Points, in no order, along strands that fork and pass close to each other.
Points whose rows are less than 108 apart are linked; no others are. Some points are linked to none.
K455: [ 10 -30 -71   3 -25 -82  37 -70 -33 -36   6  43  56 -33  13  73 -85   2
 -34  33  -5]
K992: [ 30  31   0  -4 -24  -4  33 -21  41   5  -1 -24  30  14  16  39  21  -3
 -16  70 -38]
K684: [ 27  18  -6  -7 -20 -50 -35  22  13   9   1  28  94 -28  29  38 -31 -54
 -14 -11 -14]
K783: [ 12   4 -19  26 -14  19 -12  14  18  12  31   4  81 -42  53  37 -24 -57
  -2 -24  -1]
K479: [-47  31  19 -29  38  38 -72  63  35   0 -40  12 -59   2  -6 -65  56  16
   5 -72  28]
K181: [-36  -1  13   3  40  51   5  34  58   7  -5   1  40 -36  66 -74  35 -31
  51 -29  22]
K478: [ -1 -39  23 -26 -11 -37  17  -8  -1 -18  45  -8 -39  11 -25   6 -15  37
 -27 -24 -42]
K493: [ 36  23 -74  66  -9  45  14 -24 -65  36 -29 -17 -15  -8 -24  39 -10 -25
   2   5  30]
K261: [-22  13  12 -20  -3 -90 -38  28  10 -25  18 -14  31 -15  -4  16 -34   4
   8 -27 -37]
K979: [ 25 -11 -81  51 -41   0  75 -66 -69   8 -68  11  28  -7   6  87 -29  -8
 -12  33 -13]
K598: [-46  12  26 -29  30  10 -75  56   3 -19 -15  -8 -35   9 -46 -30  32  25
 -11 -36  12]
K416: [ 18 -12  26 -34 -54 -45 -24  11 -35   7  16   4  27  49  -1  17  -8   6
 -19  -4 -13]
K971: [-12   2  28  -4  17 -19 -15   6  40   0  19  12 -77 -34 -29 -28  -6  -8
  14 -47 -40]
K840: [-52  13  34 -18  11 -47 -65  51   5 -14  -3 -11   8   2 -24 -11  -3  15
  17 -25 -17]
K620: [-29 -10  15   5  54  65 -27  19  50 -16   9   5 -29 -60  -5 -49  39 -23
   9 -49  18]
K244: [-15  25  35 -19  -6  26 -14  67  39   7 -19 -23  56  31  95 -36  35 -30
  28 -89  23]
K548: [ 41 -31 -24  11 -39 -45   7 -20 -87  20   4  43 -15  35  -8  28 -42  -6
   2   9  18]
K399: [-22  27  32  -1  18  -4  -1   5  22 -22 -28 -13 -51  51 -26 -23  24  21
  33  68   6]
K627: [ 53  -2 -46  19 -23 -33  74 -56 -14 -29 -29  17  57  10   8 103 -48  10
 -40  56 -17]
K195: [-27 -11  26 -38  13  12 -36  40 -18 -40  14 -30 -25  35 -41   5  26  34
 -20  16  11]
K949: [ 11   4   5  29   6  64 -21  38  18  10  27  -7  25   8  69 -34   1 -58
  27 -58  50]
K739: [ 22  15  18 -11 -29  24 -33  37  22  32  12  -1  65  14  80 -21  11 -52
  15 -55  23]
K846: [   5  -42  -10   14   19    3    7   23   18    0   58    6   -4  -49
   30    1  -35   -7   -6 -102  -20]
K595: [ 25  21  11  15  -8  -6 -36   0 -21  19   2   4 -50  61 -34 -23 -10   9
   2  23  28]
K97: [ 13 -40 -51  21 -20 -50  36 -26 -85 -44 -37  34  10   6  -1  85 -46   2
   3  50  23]
K450: [-43   1   5  16  14   6  41 -54  52   0   4 -25  14 -31 -10  -1   1  12
 -10  64 -42]
K446: [ 15 -18 -77  60 -26  30  51 -53 -75   3 -35  -1 -22 -19 -23  62 -25 -11
 -17  10   3]
K611: [-17   9  13 -37  20   3 -15  39  23  43 -16  -1  20   0  39 -79  57  18
  31 -14  -2]
K240: [ 35 -49 -18  44   4  10  41 -42 -93 -33 -30  19 -38  42 -52  36 -49  24
 -13  28  61]
K346: [ -17   20   21   -3   24   43  -41   67   37    6   -9   -7  -36    5
   32  -53   35  -16   27 -100   23]
K744: [ 48  33  -4  22 -11  -1   5 -19 -14  18  -7 -22 -13  64 -14   5  -1  10
   8  64  19]
K291: [   2  -17   21    9   24   21   -7   44   35   -2   29   -3  -17  -19
   38  -33   -2  -21   20 -115   -3]
K906: [ 23  11 -28  32  14  75 -37  14 -16  29  14  -7 -20 -22   1 -18   6 -46
  -9 -27  58]
K649: [ -3   9  27 -41  -4 -30 -29  51   2  46 -11 -12  45  26  28 -40  33  27
   3 -54  -9]
K133: [ -6   7   5  35   0  78  60 -73  11 -46 -32 -80 -14  19 -48  11 -11  39
 -26  47  24]
K406: [-58  -2  39   5   4  26  56 -61  45 -29 -32 -25 -10   2 -22 -13  16  26
  15  90 -10]
K873: [ 26 -39 -23 -13 -45 -59  -8   3 -76  19  19  46  20  -3  14  28 -40 -10
  -4 -49  -8]
K437: [-26  -4  36 -47 -14  10  20 -29  19   7 -18 -17  20  23  14 -45  59  25
  -2  74   0]
K276: [ 50  15   2  12 -18 -24  74 -45  32 -26  -7 -14  32  20  10  70 -30  19
 -23  64 -29]
K386: [  3  23  15 -30  53  56 -64  22  25  -6 -21  29 -75  -6 -29 -61  67   9
 -24 -47  34]
K702: [ -5 -15 -40  19   5   6  29 -23  -2 -18  39 -20  -6 -30 -15  62 -35  15
 -37  23 -32]
K59: [-34   3  28 -36   6 -10   2  21  29  24  -6  11 -58 -13 -10 -59  38  19
  29 -46 -39]
K239: [ 32  50 -13   2  -3   4 -11  12  13  32  -2 -24   9  24  14   7  38  -3
   4  56  -4]
K120: [-19 -22  34 -18 -32  16 -11 -25   5  17  35 -20  -7  -3  -9 -20  15  -3
 -25  12 -11]
K899: [-42  16  31 -49  -7 -41  24  13  41  20 -31  30  22  -9  17 -36  39  14
  48  21 -54]
K631: [ -6 -26  37 -28   3 -16  44 -11  19 -21  13 -16 -36  28  -9 -10  20  42
  -4  31 -35]
K666: [ 39 -18   7  33  54   4  35 -44 -23 -37   1 -10 -39  25 -66 -11 -29  40
 -16  30  26]
K71: [ 28 -56  10   5 -16  24   7 -30 -68 -18  14  11 -51  36 -53  22 -20  17
 -39   9  43]
K411: [-48  16  15  11  23  -9  -3 -12  43  13   4  -3  19 -47  -2 -30   8 -17
  30  33 -33]
K705: [-44  27  40 -20  14 -49 -35  32  17 -18 -24   5 -35  43 -31 -26   6  29
  38  24 -15]
K639: [ -8   1  38 -65  -9 -32  39  -7  48   0 -30  14  56  12  17 -19  56  25
   2  61 -43]
K53: [ 45  16 -33  17  28  53 -23  -1 -25  -1  12   5 -75  -7 -54  21  16  -5
 -31 -16  23]
K910: [  2  17 -37  41  -7 -23 -26 -16 -38 -18  18  -3 -14 -21 -34  43 -61 -26
   1  16  14]
K808: [ -1   7 -34  14  23  45  -1   8   1  -4  36 -39 -10 -34 -16  39  12   1
 -22  13 -11]
K594: [ 26   9 -25  25  -2 -75   7 -43  13   9  35  18  35 -36  11   9 -65 -11
  -3   0 -33]
K334: [ 20  13 -17  -2 -32 -49 -48  19 -44   5  -8  27  68   8   2  52 -29 -34
 -13  19   5]
K896: [-62   6  15 -47   7  36  10  44  37  24 -36  14  24 -35  72 -86  62  -5
  56 -33   5]
K942: [ 38 -11  26  12  -2 -47   0  -5 -36 -24  16   8 -39  63 -31   4 -44  26
   5  25  22]
K725: [-60   7  22 -58   3 -13  24  21  13  25 -43  37 -29  -3  -8 -77  53  35
  62   3 -31]
K251: [  6 -51   9 -27 -32  27  -7 -15 -53  12  36  -9  -4  28 -27  -3   7  17
 -40  10  22]
K756: [ 25   8  -2  17  32  33  -5 -14  29   0  24   3 -85 -36 -41 -11  18  -8
 -15 -31 -18]
K815: [ 19 -31 -29  14 -21 -21  -1   0 -23  18  52  28   2 -43  28  24 -51 -23
  -6 -67 -18]
K530: [ -55    4   52  -26   -8   23   36   40   53    3  -37  -12   42    6
   96  -50   37  -20   49 -114   -2]
K136: [ 28   5  28 -32 -58 -53 -16  -6  -5 -21  -8  16  67  36  -2  59 -23 -17
 -29  40 -11]
K596: [-64  -1   1   9  45  43   2  -3  55  -8   2  -6 -18 -75 -20 -29  23 -11
  12   5 -17]
K430: [ 49 -12 -71  19 -38 -31  59 -44 -45   7 -58  53  61 -17  16  98 -23 -29
 -33  45 -17]
K20: [ 44  27 -34  46   9  47   2 -37 -42  12 -21 -17 -54  21 -54   6  -8  -2
 -17  21  41]
K986: [-11   9  -5  44  13 -17   6 -33  34  23  29  -5  37 -57  11  -9 -31 -23
   7   6 -26]
K922: [ 20  -3  -4 -39 -23 -11 -39  50 -35  33   9  -1  55  22  24  16  13   3
 -18 -25   2]
K791: [ -3  14  -9  19  52  88 -46  -1  18  -1  -3 -17 -24 -47 -22 -46  41 -32
 -21 -18  56]
K109: [  23  -10  -21   -6  -21 -102   13  -49  -21  -45   28   17   30   -6
    3   35  -81    4  -10   23   -5]
K591: [ 13 -32  37  13  18  -4  55 -41  12 -33  15 -25 -18  34 -19   6 -24  45
  -3  56   8]
K145: [-66 -18  33 -25  11  23  38  38  62  11 -17  16   7 -43  60 -56  39   0
  58 -89 -26]
K711: [-54  35  10 -25   8  16 -24  18  17  10 -39   5 -35  18  -6 -66  57  11
  34  58  22]
K682: [ -8  -2   2  23  30   1 -15  31  36   9  30  -4  49 -40  34 -17 -16 -30
  21 -35  -9]
K225: [ 23  -7 -41  -2 -58   1  13  -7 -41   4   7  14  41 -13  21  91  -4 -24
 -32  27 -20]
K878: [-11   0   1  -3  16  32   3   3 -12 -37  11 -49  -8  11 -33  27  24  22
 -20  61   9]
K698: [ 26  23   5   7  13   8 -45  30  -2  47  12  12 -59  25  -8 -48  14  -4
  11 -35  17]
K551: [ 30 -10 -24  22 -11  17 -20   8 -35  35  34  10 -16 -20   3  10 -16 -27
  -2 -38  17]
K553: [ -2 -27  -6 -22 -18 -28  16  -5  21 -14  48  -8   9 -11   8  48 -19  28
 -38   0 -59]
K752: [ 42 -12  -4  48  11 -30  35 -47 -49 -35  -9  -7 -23  42 -38  26 -71  22
   9  41  44]
K849: [-24  45 -10 -16  14  22 -67  48  12  25 -18 -11  -9  34   6 -48  45  13
   6  29  35]

A fork is a point with three links, a tip a point with one. Leave the first point through the second and follow the links. Name the first fork or tip that comes.
K639; K899 | K595
K992; K276 | K437
K896; K611 | K986
K598; K195 | K752
K666; K591 | K598

A fork is a point with three links. Follow the links from the first point to the second and name the forks in between, in order.
K291; K430 | K479 > K598 > K752 > K595
K244; K109 | K896 > K986
K698; K815 | K595 > K752 > K598 > K479
K906; K530 | K411 > K986 > K896
K949; K261 | K896 > K986 > K411 > K815 > K479 > K598 > K840
K553; K899 | K752 > K595
K791; K276 | K815 > K479 > K598 > K752 > K595
K53; K478 | K595 > K752

Follow the links from the first point to the second, and from the first to the third. Name the last point that the two ways share.
K239; K596; K399 | K598
K739; K261; K808 | K598
K922; K109; K840 | K986
K261; K109; K181 | K986
K416; K406; K591 | K411
K979; K71; K846 | K752
K71; K195; K446 | K752
